The views of a scene show one set of named points, each view turned or mirrored, and shifted as a whole, with a little noise and some points left out.

Scene 1
View 1
Q_700: [  9  25  -8 -10 -18  31 -16  -1  41  30 -26 -19 -24  18  11  -9  11 -20
  11  14  19]
Q_119: [ 11  18  -9   0 -10  15 -13   2  31  20 -23 -13 -20  20  16  -2   4 -25
  11  20  20]
Q_834: [  4  19 -38  29  -3  28  25  16  36   9 -27  21   3  17  18  37  18   6
  18  25  46]
Q_304: [  6  31   1 -32 -30  50 -28  -7  51  48 -30 -35 -35  14   2 -31  16 -22
   6   4   8]
Q_822: [ 22  30   4   8 -13  -3 -18  -4  34  17 -21 -16 -27  28  17   3   0 -29
  16  28  34]
Q_171: [-17 -32 -69  26  27  28  30  35   1  -9 -18  35  27   1  32  32   5  -7
   4  18   7]
Q_66: [-20 -18 -50 -12   4  59   7  22  23  21 -26   3   5  -4  17  -4  14 -10
   0   1  -9]
Q_373: [  0  -4 -33   8   6  18   2  16  18   9 -20   4  -2  12  24   8   2 -21
   6  19  11]
Q_835: [ -5 -17 -54  34  22  11  27  28   5 -10 -18  31  19  11  32  37   2 -10
   9  27  22]
Q_613: [-22   0 -63   0  -4  84  31  24  42  26 -34  21  14  -4  10  19  35  20
   8   0  18]
Q_256: [  1   2 -18 -13  -5  27 -15   7  25  23 -22 -16 -16  11  16 -14   3 -30
   4  11   0]
Q_499: [-11 -16 -62  28  18  29  31  30  12  -4 -21  32  21   6  28  36  10  -1
   8  20  22]
Q_920: [-17  -1 -49  -9  -7  72  14  18  38  29 -31   6   4  -1  10   3  25   4
   4   0   8]
Q_267: [ 12  -1 -35  46  19 -19  18  20   7 -17 -14  25   8  24  34  43  -5 -18
  15  39  38]
View 2
Q_613: [ 35   0 -30 -28  28  16 -49 -14 -61  46  46 -14 -32 -23   4  26   9  19
 -23  13 -40]
Q_920: [ 32   5 -16 -16  34  25 -45 -11 -57  43  23 -16 -27 -24  -1  31  -7  17
 -13  -9 -18]
Q_834: [ 18 -22 -19 -15   9 -10 -18 -29  -9  15  61  -2 -18 -21  22  12  -3  26
 -19   0 -17]
Q_373: [ 16  -9   4 -18  26  23 -14 -25  -7  18  19  -8 -19 -33  21  21 -10  19
  -2 -26   3]
Q_66: [ 30   7  -4 -26  40  41 -37 -14 -46  40   9 -17 -30 -35   7  32  -3  14
  -6 -17 -13]
Q_256: [ 18   1   8   4  33  23 -25 -15 -23  23   1 -13 -14 -26   3  30 -31  16
   3 -42  22]
Q_304: [ 22   9  -4  40  31   2 -44  -4 -50  29   3 -17  -5  -4 -26  38 -59  17
  -2 -48  35]
Q_267: [  5 -32   6 -35   8   7  13 -43  37  -4  47   3 -18 -40  50   5   7  25
  -5 -15  -5]
Q_171: [ 22 -13   0 -63  28  42 -10 -33  -4  25  32  -7 -36 -52  45  17  31  18
  -7   1 -36]
Q_700: [ 18  -2  -2  21  24   1 -29 -15 -27  19  18 -11  -8 -13  -6  27 -42  20
  -3 -38  24]
Q_119: [ 13  -9   3  11  21   3 -17 -20  -9  12  19  -8  -8 -20   7  23 -36  21
   0 -39  24]
Q_499: [ 21 -17  -7 -50  21  25 -13 -33  -5  22  44  -5 -31 -42  39  15  22  22
 -12   3 -33]
Q_835: [ 16 -22   1 -49  19  25  -2 -37  12  13  41  -2 -29 -45  45  11  20  21
  -8  -5 -23]
Q_822: [  7 -16   5  22  14 -10  -9 -24   7   1  26  -4   0 -15   8  19 -44  23
   0 -45  35]
View 3
Q_499: [ -6  48 -12 -16 -11 -24   9   5  14   0  37  28  27 -19  -5  35  13 -36
  10 -18  -3]
Q_267: [ 18  51 -20 -17  -3 -18  -2 -13  38   4  12  23  19 -48 -25   6  39 -11
   0 -29 -17]
Q_304: [ 53   6  15 -17   7  -8  13 -14 -47 -42 -32 -28 -34  50  25 -16 -27  10
  12 -22   1]
Q_613: [-11  37 -10 -10 -15 -16  29  27 -22 -29  31  19  15  30  34  38 -15 -42
  10  -3  20]
Q_119: [ 43  24   2 -18   4 -12   4 -18 -10 -21 -17  -9 -14   6   0 -10   2   5
   7 -27  -9]
Q_373: [ 23  32   5 -19  -1 -21   2 -15  -2  -6  10   4   3  -4  -7  12   2 -14
  13 -25 -11]
Q_66: [  9  25  17 -18  -7 -28  10  -5 -27  -9  29   2   5  26  11  35 -26 -32
  26 -17  -1]
Q_920: [  4  28   3 -14 -10 -19  21  11 -29 -25  21   6   5  33  26  29 -21 -31
  16 -11  11]
Q_834: [ 10  46 -28 -10  -8  -8  18  14  12 -25   4  21  12 -10  11   7  24 -16
  -7 -14   8]
Q_835: [ -1  51 -13 -17 -10 -24   4  -3  26   6  34  28  28 -35 -17  29  24 -30
   9 -23 -10]
View 4
Q_835: [ 29  18   4   3 -16 -13  37   3   5  -9 -18  -1 -22 -18   9  29 -26 -13
 -54 -36 -50]
Q_256: [ 12  -2  -6   2  -1  -7 -17  18  -4  21  17 -16 -22 -23  -5  -3  18 -12
  11   8 -35]
Q_822: [ 14  -7  -2  -7   0 -17  23  11 -13  47  -9   9 -12   0   0 -15  23 -30
  26  12 -29]
Q_304: [ -7   4 -12   2  -2  -1 -42  26  -9  47  23  -8 -23  -3 -32 -10  42  -8
  43  39 -22]
Q_499: [ 22  28   2   7 -20  -8  23   5   8 -13 -15  -1 -25 -14  -4  38 -26  -6
 -58 -32 -49]
Q_700: [  3   5  -7   0  -5  -7 -12  18  -8  39   7   0 -21  -3 -19  -4  26 -14
  23  21 -28]
Q_119: [ 11  -1  -4  -3  -3 -12   6  15  -8  35   0  -1 -18  -7  -6  -6  18 -20
  15  10 -32]
Q_920: [ -1  35  -8  12 -21   5 -34  21   7   2  11 -11 -32  -7 -38  34   2   8
 -25   3 -38]
Q_373: [ 19   4  -1   2  -6 -10   7  11  -2  11   2  -9 -21 -19   2   7   2 -14
 -12  -8 -41]
Q_66: [ 10  20  -6  12 -13   1 -34  19   7  -8  20 -24 -32 -26 -19  27  -1   7
 -26  -5 -42]
Q_171: [ 28  23   3   9 -18  -7  18   5  12 -26  -8 -13 -26 -28   5  40 -32  -4
 -66 -40 -54]

Which points are out of place in each view (at most two, in the order of its rows)? Write none if all are in place.
view 1 -> none
view 2 -> Q_920
view 3 -> Q_835
view 4 -> Q_373

Scene 2
View 1
Q_488: [ 17  -2 -36   9  -3 -25  -8 -14   4 -10  41   8  32  11  33  -8 -21  55
  36  37  -2]
Q_555: [-20 -13 -43  17  15 -11   4   2  14  14   8   1  13   0   2  23  -7  -1
   1  15  11]
Q_280: [  1 -42 -11   3 -14   1  -3 -11  25  18  21  -5  18  -8  12   4 -29  15
   7  20  -4]
Q_92: [-26 -30 -35  16   8   2   6   4  17  32   6  -3  20  -9  -6  28 -14 -15
 -11  14  16]
Q_359: [-11 -32 -23   9   1  -4   2  -5  24  16   9  -3  10  -6   4  15 -18   1
  -1  14   1]
Q_868: [-23 -41 -16   8  11  -7   9  -2  43   6 -19 -10 -29  -7 -11  24  -6 -24
 -15 -11 -13]
Q_541: [-35 -45 -28  16   2  18   6   8  19  53   6  -7  29 -20 -13  35 -21 -31
 -23  14  25]
Q_237: [-22 -48 -16   9  -5  12   4  -1  27  35   5  -8  15 -15  -6  22 -23 -17
 -15  11   7]
Q_522: [-37 -37 -38  19   4  19   6  11   9  58  13  -5  44 -18 -12  37 -21 -26
 -20  21  35]
Q_592: [ 22  11 -42  10   5 -40  -8 -15   3 -28  39  12  22  17  38 -11 -14  64
  44  35  -8]
Q_61: [ -6 -22 -29   9   4 -12   2  -6  20   5  13   0   9   0  10  12 -14  12
   8  16  -1]
Q_345: [-52 -26 -53  27  20  15  11  20   4  63   2  -4  40 -17 -22  53  -9 -44
 -29  16  45]
View 2
Q_555: [ 35  -7  -2  17 -27  38 -17 -27  41 -18   2  -8   0  16 -10  -9 -33   2
  -3  22 -15]
Q_359: [ 29  -5  -6  22 -23  28 -19 -22  33 -16 -10  -3  -8   3  -8 -12 -38 -11
  -9   7  -7]
Q_541: [ 42 -18 -15  30 -51  43 -19 -27  62  -7   6 -17 -18 -31 -17 -21 -33  14
   1 -26 -13]
Q_237: [ 33 -11 -13  29 -37  29 -20 -21  43 -10  -9  -8 -18 -24 -12 -20 -38  -6
  -8 -20  -5]
Q_280: [ 18  -3  -2  17 -24  15 -11 -13  28  -2 -39  17 -10  -3 -11 -11 -33 -20
 -21   9  -5]
Q_868: [ 32  -2 -13  38 -11  22 -33 -30  14 -42  16 -25 -16  -1   0 -17 -58 -27
  -4 -14   8]
Q_592: [ 12   7  19  -9  -5  18   3 -11  19  -1 -52  35  21  59  -8   8 -20 -16
 -25  85 -22]
Q_61: [ 26  -2   0  16 -20  25 -15 -20  29 -14 -17   4  -1  14  -8  -9 -34 -13
 -12  24 -11]
Q_488: [ 14   3  16  -5 -16  19   1 -10  30   7 -55  34  14  39 -12   3 -18 -11
 -25  67 -22]
View 3
Q_61: [ 18   9  21  22  33  38   4  -5  -5  -3 -12 -15 -11 -18  18  -2   8 -15
 -10   8  -3]
Q_92: [ 29 -14  24  18  10  36  11  -4 -31 -11   1 -17 -24 -14  32  -4  17  -1
 -14  25  23]
Q_522: [ 47 -30  31  21  -5  35  22  -1 -42 -14   6 -15 -26 -10  29 -12  18  11
 -25  39  57]
Q_555: [ 24  -4  20  20  27  37  12   2 -26   3  -6 -14 -18 -13  32  -7  12  -2
  -6   7   3]
Q_868: [ -6  -3   9   5   5  36 -23 -17 -23 -26  11 -25 -34 -31  46  19  25 -21
   1  28 -15]
Q_237: [ 23 -10  25  17   2  36  -2 -14 -16 -27   2 -22 -23 -22  23   5  18 -12
 -21  40  31]
Q_345: [ 47 -43  26  15 -12  34  29   6 -68  -9  17 -13 -36  -5  50 -15  26  23
 -16  35  54]
Q_280: [ 21  15  27  26  30  40  -3 -15  14 -15 -17 -19  -5 -23   0   2   5 -24
 -23  23  12]
Q_592: [ 27  39  24  36  81  43  20   6  24  30 -42  -4  18  -9  -7 -17 -14 -18
  -7 -32 -31]
Q_541: [ 34 -26  26  15  -8  34  10  -6 -41 -23  11 -20 -31 -16  36  -3  23   3
 -21  42  46]
View 4
Q_237: [ -9  50 -15  -3 -20   1 -17   2 -11   9  -4 -20  12 -15  14 -26  15   4
 -23 -21  27]
Q_359: [ -4  42 -21  -6 -11  -7 -14  -4 -18  -8   0  -9  -6 -13   9  -8   9   6
 -26  -4   7]
Q_592: [ 10 -19 -22 -18   9 -19  -7 -40 -33 -52   4  -1 -24 -23 -19  50 -12 -16
 -28  36 -51]
Q_61: [ -1  30 -22  -8  -7  -9 -13 -12 -21 -16   1  -7 -11 -14   3   3   5   2
 -26   3  -4]
Q_92: [ -6  49 -21 -19 -19 -13 -15  -5  -5   5   8 -22  -5 -11   9 -16  20  11
 -12  -8  27]
Q_555: [ -1  41 -26 -23 -12 -19 -13 -10 -10 -10  10 -13 -20  -9   6   0  14  12
 -14   5  10]
Q_345: [-11  67 -23 -45 -34 -24 -18  -2  21  31  21 -44  -6  -6  14 -29  43  24
  13 -14  61]
Q_522: [ -9  49 -16 -32 -30 -13 -17  -6  11  25  13 -44  12 -15   8 -25  33   8
   3 -18  49]
Q_488: [  7 -18 -16 -19   1 -14 -10 -38 -25 -35   3 -13  -5 -28 -19  38  -4 -20
 -22  23 -34]
Q_868: [ -7  79 -30  10 -10  -4 -14  18 -28  -8  -6  11 -21   0  26 -27   5  24
 -40 -13  14]
Q_541: [-10  57 -16 -18 -28  -7 -18   2   3  22   5 -33  12 -14  14 -31  28  10
  -7 -22  45]

Which points are out of place in each view (at most two, in the order of its rows)? Write none if all are in place.
view 1 -> Q_280, Q_359
view 2 -> none
view 3 -> Q_541
view 4 -> Q_592
